Each row is a point on a landscape with many valleys, with its height.
From any point a ball rolls to the lowest of the 2 points nearest to it. It stops when none of these is lower. Distance is the straight distance between rows; heights are no part of it.
q845: [ 99 151 111 120 119  81 143 152 112  85 113 173 123  66 100 108 169 122
 124 157 165 145 116 157 106 130 161 166 113 102 156 152 164 114]  (h 2.29)
q60: [114 154 179 127 171  74 108 105 133 113 106 137 104 149  73 107 157 122
 119 111 122  77 143 115  88 114  97 133 126 158 202 154 163 132]  (h 2.36)
q495: [152 133 166 186 118 117 174 100 101 185 129 122 160 182 103 179 125 135
 185 115 114 105 110  92 172 149 152 127 130 130 189 152  58 119]  (h 6.16)
q998: [ 66 166 126 111 139 115 103 127 164  84 154 158 105 119  88 165 125 123
 108  98 149 100 134 179 121 142 106 137 135 153 101 134 148 122]  (h 1.54)
q37: [157 102  97 139  98  94 160  98 149 107 124 143 163  96 131 137 139 110
 119 156 102 177 194 149  78  84 147 123 120  83 102 105 178 122]  (h 1.26)
q450: [ 79 194  88 171  92 131 170 103 107 158 139 109 148  97 145 137  79 146
 165 128 135 158 141 139 165 128 157  82 155 159 129 116  61 137]  (h 2.26)
q582: [167 108 158 166  81 107 136 128 142 119 108 162 124  36  75 123 201 119
 140 144 122 140  75 136 100 119 124 151 162  95  86 129 144 123]  (h 2.74)
q883: [129 122 100 140  98 153 113 136 114 151 108 120 157 114 124 129 136 104
 115 170 140 116 111 148 153 113 131 168 114 135 130 161 130 110]  (h 2.80)
q664: [143 119 115 127 127 142 148 103  93 130 113 111 180 118  88 153 131  84
 119 163  86 137  93 109 156 119 106 161  92 139 147 178 129  70]  (h 3.09)
q676: [108 141  63 162 114 151 133  92 145 130 143  66 139 149 177 104  70 132
 138 115 101 192 131 148 127  73 117  91 175 129  78 136  47 156]  (h 1.12)
q61: [168 172 137 188 168 122 175 144 101 147 138  98 139 165 136 135  87 222
 161 118 103 127 130  30 166 147 115 120 190  77 125  96  84 157]  (h 2.40)
q160: [151 172  92 166 128 150 175  95  86 148 147  98 146 165 137 181  80 174
 120 149 106 123 135 119 140 183 106  87 136  98  88 101  92 128]  (h 3.07)
q106: [ 93 116  87 149 116 123 113  95 151 122 120 138  76  89 132 157 130 106
  89 125 131 114 163 144  93  91 123 112 108 138 147 148 144 144]  (h 1.50)
q318: [128 120  53 125 107 170  93  86 147 161 164 100 127 159 203 132  76 141
 170 134 119 154 162 153 162 105 120  88 160 102  77 157  73 158]  (h 0.67)
q556: [129 141 144 149 117 103 152  75  57 120 156 109 164 116 155 149  82 142
 195 125 106 163  93 143 124 123  90 113 152 155 106  85 123 154]  (h 4.42)
q260: [119 117 200 105 132 105 122 170 171  95 118 158  85  83 118 109 164 135
 127 108 159 102 163 122  59  93 133 163 136 157 132 109 184 173]  (h 4.10)
q614: [168 151  85 127  93 181  71 158 178 144 201  95 116 127 199 116  98 130
 109 153 137 142 109 156 163 112  71 102  99 144  83 135  92 143]  (h 5.17)
q81: [145 147 144 176 111 116 118 114 141 145 105  78 130 107 128 169  98 110
 133  98 145 122  55 130 144 138  96 151 133 128 134 106  98 121]  (h 3.59)
q546: [126 105 185 144 187 127 112 125 116 121 161 153  78 203  54 103 155 129
 100  95  93 116 121 101 113 132 119 108 101 125 208 193 150 125]  (h 2.82)
q317: [103  89 161 137 145  98 130  58 105 195 128 116 160 118 149 134 118  99
 182 140 100 118 133 117  87 166 157 108 110 140 150 126 142 124]  (h 3.12)
q581: [110 111 127 146 141 129 111 138 121  75 131 162 114 150  50 106 147 100
  83 125 110 114 119 168 115 142 126 108 129 139 174 183 179  81]  (h 2.34)
q485: [151 131 101 118  62 131 173 100 169 121  87  99 205 136 177 157 149  95
 133 155 133 134 147 138 151 120 116  88 152 157 116 113  69  98]  (h 4.18)
q297: [146 199 118 165 149 137 188 189 113 145 126 120 110 136 136 172  53 200
 137 146 129 136  76  79 183 165 128 132 134  74 116  84  45 130]  (h 0.90)
q612: [113 163 142  97 102 154 108 150 155 167 155 129  67 119 160 146 106 133
 176 100 165 107 106 126 144 126 117 158  95 120 120 124  62 127]  (h 2.62)
q639: [124 117 120 173  89 128 127  92 157 129 109 160 119  88  81 129 178 100
 125 122  98 125 111 147 103 115 131 145 161 154 106 147 148 114]  (h 3.00)
q461: [ 91 110 172  44 155 152  66 147 154 134 123 174  84 147 123 111 108 102
 106 102 136 132 139 176 137 120 146 134 117 154  96 136 187 130]  (h 4.50)
q805: [139 142 112 117  99 118  96 141 149 141 151  99  89 153 148  74  76 139
 136 102 152 108  94 110 110 154  84 100 124 125 120  80  89 141]  (h 4.48)
q896: [116 149  92 132  78 127 175  94 159 162 113  97 170 139 149 169 109 117
 135 148 138 131  93 116 137 143 142 108 138 158 132  97  19 118]  (h 3.90)
q42: [109 138 142  71 176 134  91 168 128  78 114 161 111  53  75 117 167 113
  59 165 112 171 166 174 101  76 156 178 157 141 139 166 182 107]  (h 6.04)
q499: [152  91 135  63 127 159  72 158 170 105 132 163 115  77 166 148 139 131
  55 173 111 160 149 140 135 127 122 114 137 131  99 162 198 135]  (h 4.78)
q662: [ 96 150  74 111 141 156 180 119  83 139 155  73 159 125 160 129  45 163
 169 118 105 198 104 117 154 125 155 110 152 128 123  89  40 161]  (h 5.50)
q261: [128 132  78  99 113 163 141 111  95 168 158  94 145 143 197 152  81 141
 137 105 126 164  89 144 150 125 138 124 125 138 101 113  19 132]  (h 5.20)
q479: [ 85 114 140 126 156 105  98 130 107 142 140  89  97 158 177  76  87 129
 196 104 167 131 105 126 118 157 157 140 103  94 118 104 138 171]  (h 4.88)
q728: [159 123  54  90  92 122 147  94 118 127 119 132 176 134 153 131 135  95
 122 152  81 168 123 123 165 129 130 121 109 126 140 103 133 106]  (h 2.13)
q584: [176 102 128 117 101 143 154 116 145 138 110 114 162 110  73 109 183  71
  72 149  68 132  82  96 146  89  79 139 104 163 149 153 125  78]  (h 3.37)
q483: [ 94  95 128 130 137 121 112 101  85 142 155  95 117 155 140 114  79 104
 153 101 128 125 102 126 129 156 112 126  74  81 107 111 126 144]  (h 4.65)
q714: [100 169 163 123 116 103 130 160 148  76 117 143  80 124  76 134 147  92
  87 114 133  95 108 162 104 153 116 117 127 143 160 144 151 109]  (h 1.97)
q140: [165 119 141 180 110 102 194  82  98 166 179 135 165 153 103 148 154 131
 185 143  82 114  89  82 160 137 133 121 108 142 198 148 109  98]  (h 6.28)
q889: [141 150 128 177 167 119 188  76  23 108 150 115 162 141 132 181  77 179
 201  87 116 172 113 129 142 126 105 116 130 113  93  78  97 121]  (h 4.66)
q964: [109 174 112 133 140  99 149 109  37 136 130 104 129  89 160 127 105 164
 175 134 179 124 117 123 120 149 129 116 134 111 117 121  91 149]  (h 5.28)
q309: [129 103  88 120 128 137 124  92 158 113 128 111 159 154 169 109 158 117
  88 131 138 113 176 122 134 140 110  71 121 103 139 164 133 132]  (h 0.53)
q508: [108 170 132 182 156  94 117 103 162 138 125 126 100 142  91 131 171 123
 108 129 158  95 127 132  89 110 124 115 139 153 200 140 114 138]  (h 2.12)
q588: [127  68 164 139 108  91 145  85  92 156 122 136 143  88 142 165 137  76
 173 119 105 152 141 128  76 116 185 137 118 153 170 118 115 131]  (h 2.89)
q543: [ 83 177  55 148 121 141 143 117 115 136 161 102 140 118 137 106 130 154
 138 152 172 113 142 133 137 146 135  69 148 152 122 118  97 147]  (h 1.86)
q517: [ 86 184 113 191 146 136 155 148 116 159 128 125 120 134 117 171  80 153
 130 142 165 118  78 127 166 144 141 152 112 111 141 122  79 157]  (h 1.72)
q919: [113 151 178 113 210 115  93 156 112 138 171 136 108 233 132 141  81 153
 206  89 152 107  97 125 167 189 123 151 101 108 106  95 173 148]  (h 2.98)
q567: [ 95 122 170  92 185  76  93 135 127 119 153 126 112 187 126 103 115 139
 173  91 172 110  96 138 130 193  93 140  86 100 115 121 169 130]  (h 2.64)
q699: [117 116 114 155 100  83 148  85 161 130 122 108 109 151 140 130 119 121
 164  86 117  98 126  78 107 148 115 119 136 147 169 103 108 147]  (h 2.08)
q197: [152 153 146  82 143 129 107 133 145 103 109 146  99 102 111 103 147 127
  72 165 129 157 160 160 117  98 116 173 153 122 141 160 197 142]  (h 5.92)
q166: [146 108 136 126  93 101 131 112 124 121 104 159 115 112 133 124 126  95
 144 124 109 136 113 132 116 124 142 165  94 128 149 100 180 133]  (h 2.71)
q879: [116 158 140 145 119 150 134 129 109 180 158 121 109 107 158 157  60 145
 168 131 169 118  57 104 173 131 105 171  84 114 126 115  80 124]  (h 2.20)
q731: [125 171  67 179 128 160 181 102 111 124 141  70 168 119 151 101  71 165
 156 125 134 185 152 126 140  59 124 101 202 158  90 122  17 145]  (h 1.52)
q101: [131 157 146 151 117  90 142 121 189 139 113  94 129 137 132 104  93 115
 148  97 121 131 103  49 128 153 141 122 158 140 199 109  51 156]  (h 2.32)
q221: [141 136 149  75 118 167 120 185 148  84 138 165  83 106 123 102 198 130
  91 120 166 115 140 165  93  96  91 152 130 137  60 126 139 122]  (h 3.97)
q484: [119 113 137 149 192 144  97 162  79 138 137 102 112 222 121 122  73 153
 151 107 148 105 121 115 156 189 105 134 110  77 110  95 152 144]  (h 3.33)
q807: [115  66 156  59 166 123 106 160 117 111  94 165 138  87 115 105 172 122
 105 164 107 154 162 120 104 134 202 117 121 113 149 159 169 119]  (h 1.87)
q24: [143 165  99 127  93 166 114 156 157 145 181 103 114 153 150 105 106 156
 131 137 144 132  72 120 153 116  97 123 121 153  86  87  58 132]  (h 4.83)
q473: [114 128 197 129 148 132 128 113 143 126 125 138  89 183  86  97 144 110
 113 109  71  91 149 108 101 122 105  96 109 173 209 178 186  98]  (h 2.57)
q530: [112 143 106 105  95 121 134  99 116 116 144 142 123 121 163 119 114 109
 117 157 139 151 121 143 154 139 151 107  96 126 146 110 161 129]  (h 2.45)
q443: [128  63 154 122 140 115  82 144 121  90 104 130 133  92  64  96 130 110
 147 100  77 125 135 105 109 101 126 164 129 137 131 178 186  87]  (h 3.78)
q345: [120 131 177 136 130 102 117 159 122 112  84 157 107  53  71 124 205 124
 114 137 156 121 103 138 101 121 150 198 152 116 125 147 157 124]  (h 2.51)
q125: [126  94 108 107 106 125 140  72 134 108 129 124 199 117 196 138 167 105
 115 173 121 146 169 134 152 135 128  96 131 125 143 196 131 108]  (h 0.79)
q536: [133 108  93 142 114 157  94  69 132 140 140  74 127 157 183 150  76 119
 122 120 129 145 145 165 118 129 106 101 118 125  95 144 135 154]  (h 1.15)
q14: [174 102 118 148  75 146 149 108 139 100 109  93 219  87 145 153 172  84
  95 181 103 166 147 152 123 112 122 119 149 150 104 136  97 112]  (h 4.40)
q491: [167 101 138  66 171 135 132 189 156  74 118 173  97  85  93 114 187 142
  43 133  77 150 173 161 131  66 135 149 207 124 107 124 162 147]  (h 4.26)
q680: [120 103 135  91 114 154  99 168 115 116  92 169 130  89 114 117 144 104
 140 122 154 110 185 151 140 120 157 182 110 118 112 152 175 112]  (h 4.11)
q923: [138 125 128 105 110 132  54 105 140 144 116 100 103 147 160 118 100 103
 103 146 114 147 154 173 131 113 106 105 109 118  91 114 177 146]  (h 1.57)
q759: [112 151 103 141 107 109 114  88 187 142 109 111 100  96 134 134 126 125
 106 116 133 102 121 105  94 113 122 136 132 152 165 115  99 142]  (h 1.81)
q768: [187 105 148  64 115 131 122 172 212  89 105 174 124  73 164 136 166 128
  36 146  82 149 163 124 146 113  99  93 142 115 125 127 193 118]  (h 4.60)
q293: [183 130 147  55 137 144 126 162 200  76 138 181 104  91 141 123 184 151
  31 132 110 160 138 169 136  71  95 115 160 142  84 121 180 136]  (h 4.44)
q444: [144 140 111  55  75 123  97 117  89 146 128 156 177 126 133  93 123 129
 146 135 119 142 108 146 138 158 103 148 116 122  76 103 134  80]  (h 5.32)
q573: [150 103 125 111  86 121 105 112 127 109 132 161 147 119 121  94 193  81
  92 168  76 146 154 145 122 124 168 109 145 123 180 159 150 111]  (h 1.28)
q423: [132 133  82 208 142 149 117 122  80 145 141  89 128 174 160 148  44 138
 151 110 136 147 117 119 146 123 140 132 134 111 120  91 108 159]  (h 4.06)
q445: [154 109 148 124 119 134 170 181 168  94  99 169 122  91  91 120 187 121
  80 120 158 126 187 154 105  98 170 131 131 104 120  99 149 133]  (h 6.02)
q110: [136  86 145 137 147 104 123 115 147 101 116 162 137  69 105 100 159 121
 117 150  98 160 211 115  47  92 178 108 133 109 106 139 193 131]  (h 1.49)
q230: [121  81 159 100 116  92 140  69 115 165  93 109 129 129 146 142 142  81
 119 134  86 113 151 112  94 146 129  90  85 126 170 152 128 140]  (h 3.36)
q151: [134 160 104 129 122 107 158  94  84 153 111  91 138  89 203 131 145 111
 153 154 186 136 151 116  83 119 151 136 151 117 135 128  84 157]  (h 5.46)
q397: [ 82 120 135  89 171 144  95 111 129 136 146 138 116 176 131 137 132 139
 105 150 142 112 140 116 105 158 120  99 105 122 102 129 192 153]  (h 1.42)
q8: [107  97 122 104 148 109 130 172 112  85 128 193 150  88  96  93 199 120
 127 163 146 144 145 155  87 126 200 154 153 121 140 144 150  94]  (h 2.10)
q940: [105 177 121 135 164 148 193 115  62 130 113  98 149 134 120 122  16 175
 169  95 110 175 149  97 182 129 162  86 153 113 148  90  59 162]  (h 5.69)
q893: [165 135 134 182 124  81 130  97 113 119 146 120 143 134 125 190  97 135
 170 111 144 126  43 118 158 149  79 154 122 108 159 133 133 113]  (h 3.89)
q432: [133 111 124  99 108  97 119 107 126 163 146  93 100 106 175 130  86 151
 159  95 140 127  82  87 110 154 120 125 135 110 111  91  68 136]  (h 4.19)
q695: [110 162 165  86 118 153  83 190 161 127 140 141  52 113 143 124 154 136
 145  58 178 120 117 145 109 119 112 168 107 125 112 119 109 140]  (h 2.97)
q511: [154  79 148 147 101 167 110 129 141 127 122 119 160 120  81 119 147  92
  92 150  81 120 123 115 107 126  96 117 123 180 147 148 140 115]  (h 3.63)
q936: [ 67 114 157 110 144 122 101 147 135  93 121 186 100 140  89 133 125 123
 133  55 140  94 118 161 122 126 122 178 130 139 133 147 175 139]  (h 1.92)
q620: [108 151  96 162 137 167 112 143  96 126 133 152 144 112  94 147 144 114
 115 200 137 130 145 134 152 125 153 158 123 179 160 193 179 106]  (h 3.08)
q966: [168 106 148 174  62 112 159 111 173 125  98 119 115  83 121 154 178  85
  93 119 102 132 117 133  99 102 140  86 127 154 155 120  95 147]  (h 4.31)
q692: [126 120 106 152 132 140 166 149  66 159 145 150 158  94 126 108 171 143
 138 178 156 132 125 140 112 116 168  99 141 172 147 140 155 130]  (h 4.08)
q686: [128 154 155 162 152 114 163 123  93 135 160 157 135 163  88 153 133 138
 173 160 116 105 116 114 137 159 147 120  77 131 222 168 135  95]  (h 6.41)
q833: [ 90 150 131 152 184 161 129 152 137 126 149 153 133 138  64 141 142 106
 105 136 144 128 144 164 110 107 159 157 139 179 147 159 157 125]  (h 3.34)
q779: [136  69 153 125 168 128  90 121  80 134 131 138 136  98  94 113 117 110
 139 152 101 127 107  88 119 126 157 172 130 149 159 182 170  97]  (h 3.61)
q236: [153  93 163  91  98  71 162  99 130 126  99 141 145  73 165 166 136 103
 157  73  95 119 103 103 110 121 103 169 104 106 124 101 103 114]  (h 4.13)
q379: [ 98  93 177 163 204 137 102 118  85 142 128 103 153 187  87 124 106 125
 166 152 128 111 141 105 119 172 125 129 119 129 125 137 207 153]  (h 3.20)
q19: [143 100 151  94 154 173 135 184 159  85 116 155 125  98  79 108 207 123
  49 127 114 106 123 149 127  93 121 125 199 163 123 171 150 130]  (h 4.09)
q989: [114 119 114 116  92 139  81 109 132 147 132 188  89 149 133 128 127 164
 160  97 138 103 120 144 151 125 150 159 141 143  92 119 146 113]  (h 2.63)
q737: [ 82 189 108 171 170 142 104 145  87 140 166  96  82 172 148 122  40 192
 182 115 149 152 118 141 140 146 136 123 108  63  95 106 105 141]  (h 4.07)
q951: [162 118 121  76  89 118 135 109 168  84 110 119 148  90 154 149 126  81
 118 157  76 175 174 151 108  91 122 136  85 115 118 121 178  99]  (h 1.51)
q633: [139 145 146  70 161 145  99 170 179 146 127 130 111 170 123 126 137 133
  91  90 166  82 120 110 132 169 108 119 114 131 146  93  89 145]  (h 5.08)
q873: [181 111 150 157  87  87 149 138 176 149 100 126 118  79 144 116 189  99
 135 135 140 118  92  98 123 127 142 134 149 152 134 102  93 152]  (h 4.12)
q545: [104 174  91 130 151 137 149 114 106 131 161 120 124 191 145 108 102 166
 172 155 139 100 169 119 125 159 134  72 117 120  96  84 124 144]  (h 1.44)
q23: [145 132 104 139  84 162 109 173 176 107 140 124  96  95 140  88 195 125
 124 125 183 127 142 160  96  78 132 146 121 140  59 147 119 156]  (h 3.75)
q742: [127 101 171 178 103  98 176 125  75 148 128 108 172  74 129 149 152  96
 163 135 136 146  91 135 122 119 176 144 129 156 175 122  95 130]  (h 2.67)
q323: [137 110 116 202 100 125 133  90 137 132 130  96 130 103 101 159 130 100
 143 117 113 153  96 142 123 113 109 176 158 165 137 116 117 138]  (h 3.28)
q165: [101 165 139 179 181 114 189 114  62 145 113 120 137 138 117 155  50 186
 188  95 139 126 157  87 183 124 156 103 146  85 139 135  81 145]  (h 5.84)
q901: [106  82 138  81 159 135 105 140 168 130 106 146 129 199 135 113 162 111
  85  94 138  78 147 114 127 152 132  68 141 140 158 131 104 127]  (h 5.34)
q527: [117 140 117 189 127 126 186 116  93 171 116 118 156 139 138 192  96 165
 202 108 117 122 132  97 168 136 154 126 151 134 142 101  46 143]  (h 6.00)
q109: [149  78 120 106  97 145 155 117 116 117 162 138 165 124 142  99 203  91
 102 190 110 151 168 124 125 115 167  70 125 117 169 221 127 120]  (h 1.05)
q215: [105 127  96 119 163 153 130 100 136 131 132  92 135 196 143 137 108 153
 106 140 136  96 155 120 126 166 112  91  87 116 122 131 134 123]  (h 0.95)
q375: [116 125 171  88 131 119  81 153 122 123  90 160  70 136 130 105 113 103
 126  86 142 159 190 169 125 116 143 178  90 118 101 115 183 133]  (h 4.28)
q442: [139  72 147  98 113 155  73 151 136 117  92 157 152  85  84  81 151 109
  99 128  82 114 192 126 136  81 148 172 134 125 112 182 181 105]  (h 3.94)
q146: [163 152 154 168 126 105 160 102  57 142 157 120 159 101 114 165  88 157
 181 146 141 153  60 153 167 153  97 163 142 127 103 108 141 122]  (h 4.14)
q947: [ 85 165 132 138 157  81 119 108  95 129 117 103 117 151 143  99 110 164
 166 115 193 127 136 130 103 158 129 141 141 113 125  98 132 140]  (h 5.07)
q746: [ 89 123 192 158 212  82  89 107 116 110 129 131 116 185  90 127  85 132
 162  99 129 107 100 122 142 157 111 134 100  97 132 135 200 135]  (h 2.93)
q781: [137  79 179 111 125 105 111 160 135  84 100 159 104  61 102 113 144 131
 129  89  96 105 136 114  86  83 135 171 146 119  92 118 182 122]  (h 3.95)
q941: [142  85 182 115  93 107 141 144 129 162 116 125 126 135 153 111 151  81
 108  91 103  99 131  93 105 137 135 112  92 137 190 136 118 113]  (h 3.32)
q133: [111 128  70 125 107 133 117 121 179 105 118 149 118  82 171 141 180 138
  83 125 155 127 159 150 141  98 120 147 127 114 113 158 147 147]  (h 1.18)
q114: [116 120 123 227 139  88 148 111  86 158 138 115 161 112 133 150 113 134
 177 123 161 143  99 131 128 122 151 138 143 138 180 140  97 126]  (h 2.44)
q411: [ 82 113 133 125 161 129  89 129 139 135 131 168 109 175  95 133 111 160
 170  78 149  80 121 138 135 146 135 155 136  87 108 151 156 117]  (h 2.24)
q938: [151 176 102 212 156 159 207 125 103 146 118  90 164 146  91 132  95 196
 150 127 117 139 113  62 162 115 124 108 189 118  82  79  39 164]  (h 2.16)
q720: [110  88 126 152 182 157  96 132 123 108 141 127 125 214  64 116 144 115
  73 115  78 120 137 132 121 147 105  74 112 145 175 149 178 107]  (h 2.72)
q721: [123 135 125  60 104 169  83 116  93 161 154 135 134 143 162 112 126 130
 147 171 156 121 159 137 132 156 118 128 104 130  87 132 141 111]  (h 5.05)
q520: [180  83 168  75 151 151 174 200 145  99 110 161 100 122 117 110 186 160
  53 105  62 114 171 149 120  69 119 121 173 115 158 125 182 124]  (h 4.41)
q754: [113 113 126  83 147 114  88 138 154 159 138 117 110 162 169 104  92 132
 105  94 154  89  97  94 122 172 111  90  89 154 130  94 126 130]  (h 4.79)
q415: [110 124  90 123 108 141 105 126 180 114 104 125 130 147 172 132 141 118
  89 129 164 100 163 152 142 104 129  92 142 132 108 130  97 141]  (h 0.86)
q348: [129 151  53 142  96 157 175 106 110 132 162 126 132 166 125 164 131 130
 120 158 119 124  84 110 154 136  78 134  91 131 108 108 121 100]  (h 3.86)
q117: [170 140 107 119  92 114 139 136 123 123  97 101 133  84 170 112 159 112
 106 161 178 150 148 142 113 121 140 146 112 108 112 102 114 151]  (h 5.60)
q401: [129 119 127  87 132 110  71 119 147 113  99 144 142 117 116  94 135  93
  90 154  53 144 151 134 117 134 123 115 121 110 147 135 189  77]  (h 1.58)
q803: [161  79 170 107 127 157 100 170 169 110 117 140 128 105  74  94 149 122
  85 115 103 107 125 120 127 115  94 135 156 188 110 135 168  98]  (h 3.87)
q239: [137 186 133 154 162 113 154 183 114 114 140 120 125 150 132 160  42 180
 159 118 155  94  98  77 155 167 141 162 110 105 151 104  92 153]  (h 1.29)
q386: [104 155  84 134 107 140 144 103 127 171 132 116 129 140 156 199  67 141
 132 148 116 122 101 106 142 179 139  96 124 114 137 109  64 108]  (h 3.52)
q688: [131 137  87 117 135 173 143 135  93 183 152  84 126 176 168 146  43 160
 170  87 110 151 101 108 143 146 133 101  94  76  77 107  37 102]  (h 4.80)
q206: [170 110  90  57  90 140 120 105 149 111 117 131 148 100 163 148 127  80
  71 133  93 170 122 128 137  94  76 120  89 129 118 135 143 104]  (h 1.79)
q747: [146 112 164  93 112  89 111 152 146 116 141 132 124  94 149 120 142 102
 171 108 124 109  90  86 130 140 114 175  94 151 155 104 163 128]  (h 2.90)
q410: [156 153 135 106 109  98  98 148 144 120  98 137  73  91 134 118 158 145
  81 143 154 136 134 148  98 102 123 159 102  99 125 105 151 124]  (h 5.77)
q980: [126 195 101 153 158 183 144 147  90 154 160 101  98 189 161 152  48 198
 191  91 113 128 105 114 166 147  90 124 101  72  93 100  69 122]  (h 4.43)
q962: [ 97 153 131 129 122 114 147 126 125 127 112 150 117 157  88 123 128 100
 126 142 125  77 125 105 138 133 141 134  57 144 195 148 130 111]  (h 6.55)
q991: [ 94 134 106 193 142 130 138 135 115 116 174 152 127 136  91 143 161 155
 137 143 163  90 113 159 113 131 134 146 164 161 131 129 157 134]  (h 3.64)
q120: [155 118 155 120  89  89 153 105 155 136 115 103 144  96 172 131 141 125
 171 113 143 148  80  97 124 138 123 167 130 149 102  97  62 135]  (h 3.92)
q119: [137 167 126 161 158 110 145  94 108 165 126  96 132 172 128 136  69 210
 160 137 131 107 127  92 135 186 114 109 182  94 125 105  87 130]  (h 2.66)
q791: [135 119 147 120 121 140 114 124 183  95 120 151 123 185 107 111 196 116
  83 124 131  85 155 136 108 118 128  98 182 152 138 156 139 130]  (h 5.54)
q795: [140 141  78 198 137 166 181 118 124 155 125  48 172 140 131 126 102 182
 140 140 147 135 135  96 147  94 129 143 170 142 100 123  28 160]  (h 1.85)
q190: [102 141 137  30 135 161  81 159 150 152 130 172 141 166 153 129 121 125
  96 127 165 121 142 173 139 167 134 133 109 138  77 137 152 118]  (h 4.77)
q187: [118 109 111  67 128 128  92 109 148  97 143 147 125 149 121 104 150 115
 115 144 101 122 143 146  96 142 133 107 147 137 108 130 204 122]  (h 1.80)
q25: [ 90 128  96 175 163 130 162 134  82 119 158 159 161 157  98 115 141 160
 158 159 159 119 150 148 108 140 156  76 166 161 149 155 165 131]  (h 3.88)
q429: [136 108  97 131 109 111  90 101 112 126 116 122 111 104 179 116 130 116
 116 149 130 175 185 149  94 100 134 130 131  77  89 131 182 150]  (h 1.53)
q437: [115 100 166  42 162 146 128 183 143 113 114 178  98 161 111 119 163 113
  48  87  88 118 135 148 132  86 110 121 160 150 153 123 174 119]  (h 4.59)
q404: [146 123 185 115 115  82 121 144 140 162 126 135 140 147 136 123 115 117
 167  91 154  74 102  76 161 152 121 126  94 139 183 136 130 118]  (h 3.10)
q497: [121 118 153 146 166  94 101 116  78 120 121 124 139 123  97 108  93 115
 145 154 133 101 147 112 105 153 121 170 119 134 130 155 186 124]  (h 3.42)
q840: [201 126 116 109  74 135 142 156 180 103 114 128 135  92 163 111 180 123
  59 169 130 164 177 141 133 120 119 125 113  81  74 104 132 119]  (h 5.76)
q677: [140 174 148 116  97 125  92 165 178 136 130 144 101 123 104 107 176 147
 139 108 179 123  93 143 140 121 109 182 139 129  94  84  91 124]  (h 3.29)
q200: [182 103 133 112  93 139 169 183 172  85 113 141 148  57  94 120 177 122
  82 153 110 142 154 115 114 104 127 137 108  97  89 111 154 102]  (h 5.90)
q417: [120 144 141  82 157 155 139 176 164  96 101 152 100 134 133 139 204  80
  56 131 158 128 152 174 165 115 162 144 166 153 164 157 119 152]  (h 4.49)
q547: [151  84 173  90 162 106 128 146 164  75 124 177 131  78 106  94 180 135
  81 166  72 166 206 101  87 112 167  98 153 118 142 144 178  94]  (h 1.65)
q502: [129 144 117 166  88 145 128 165 178 135 104 125 110 109 102 102 199 109
 142 127 192 110 111 147 149  89 154 183 135 162  87 128 121 147]  (h 3.56)
q534: [131 105 156  80 139 152 151 184 148 110 106 128 122 132  73 105 213 100
  67 120 155  92 118 147 135 139 129 130 130 164 152 161 125 112]  (h 4.29)
q618: [105 112 116 178 166 130 132 103  85 150 105  47 133 180 152 141  46 125
 174  81 107 137 116 117 136 143 103 124  96  71 100 107 109 132]  (h 4.36)
q831: [100 164 103 189 107 130 137 134 115 147 139 113 123 110 122 139  79 120
 167 147 137 137 103 142 125 142 161 117 129 157 174 106 112 144]  (h 2.15)
q717: [136 153  64 136 108 166 133 105 113 133 142 122 170 160 153 175 106 151
 120 165 119 133 128 159 166 139  89  94 120 108  85 132 113 106]  (h 3.49)
q630: [118 136 100 164 144 151  85 157 101 144 137  84  96 214 155 109  54 159
 146 110 135 141 125 135 157 170 137  89 108  87  77 103 132 148]  (h 3.68)

Call two points neighbours if one is among the 2 nearest of the other. Go from one point of each pair to the other, from neighbour to neighbour, staying as low as possible. Name the highest point that can't be avoided.
q998 and q831: q546
q831 and q309: q450
q831 and q318: q230
q318 and q37: q923

For each start below, name the point where the ball stops.
q889: q37
q686: q567
q151: q567
q721: q567
q556: q37
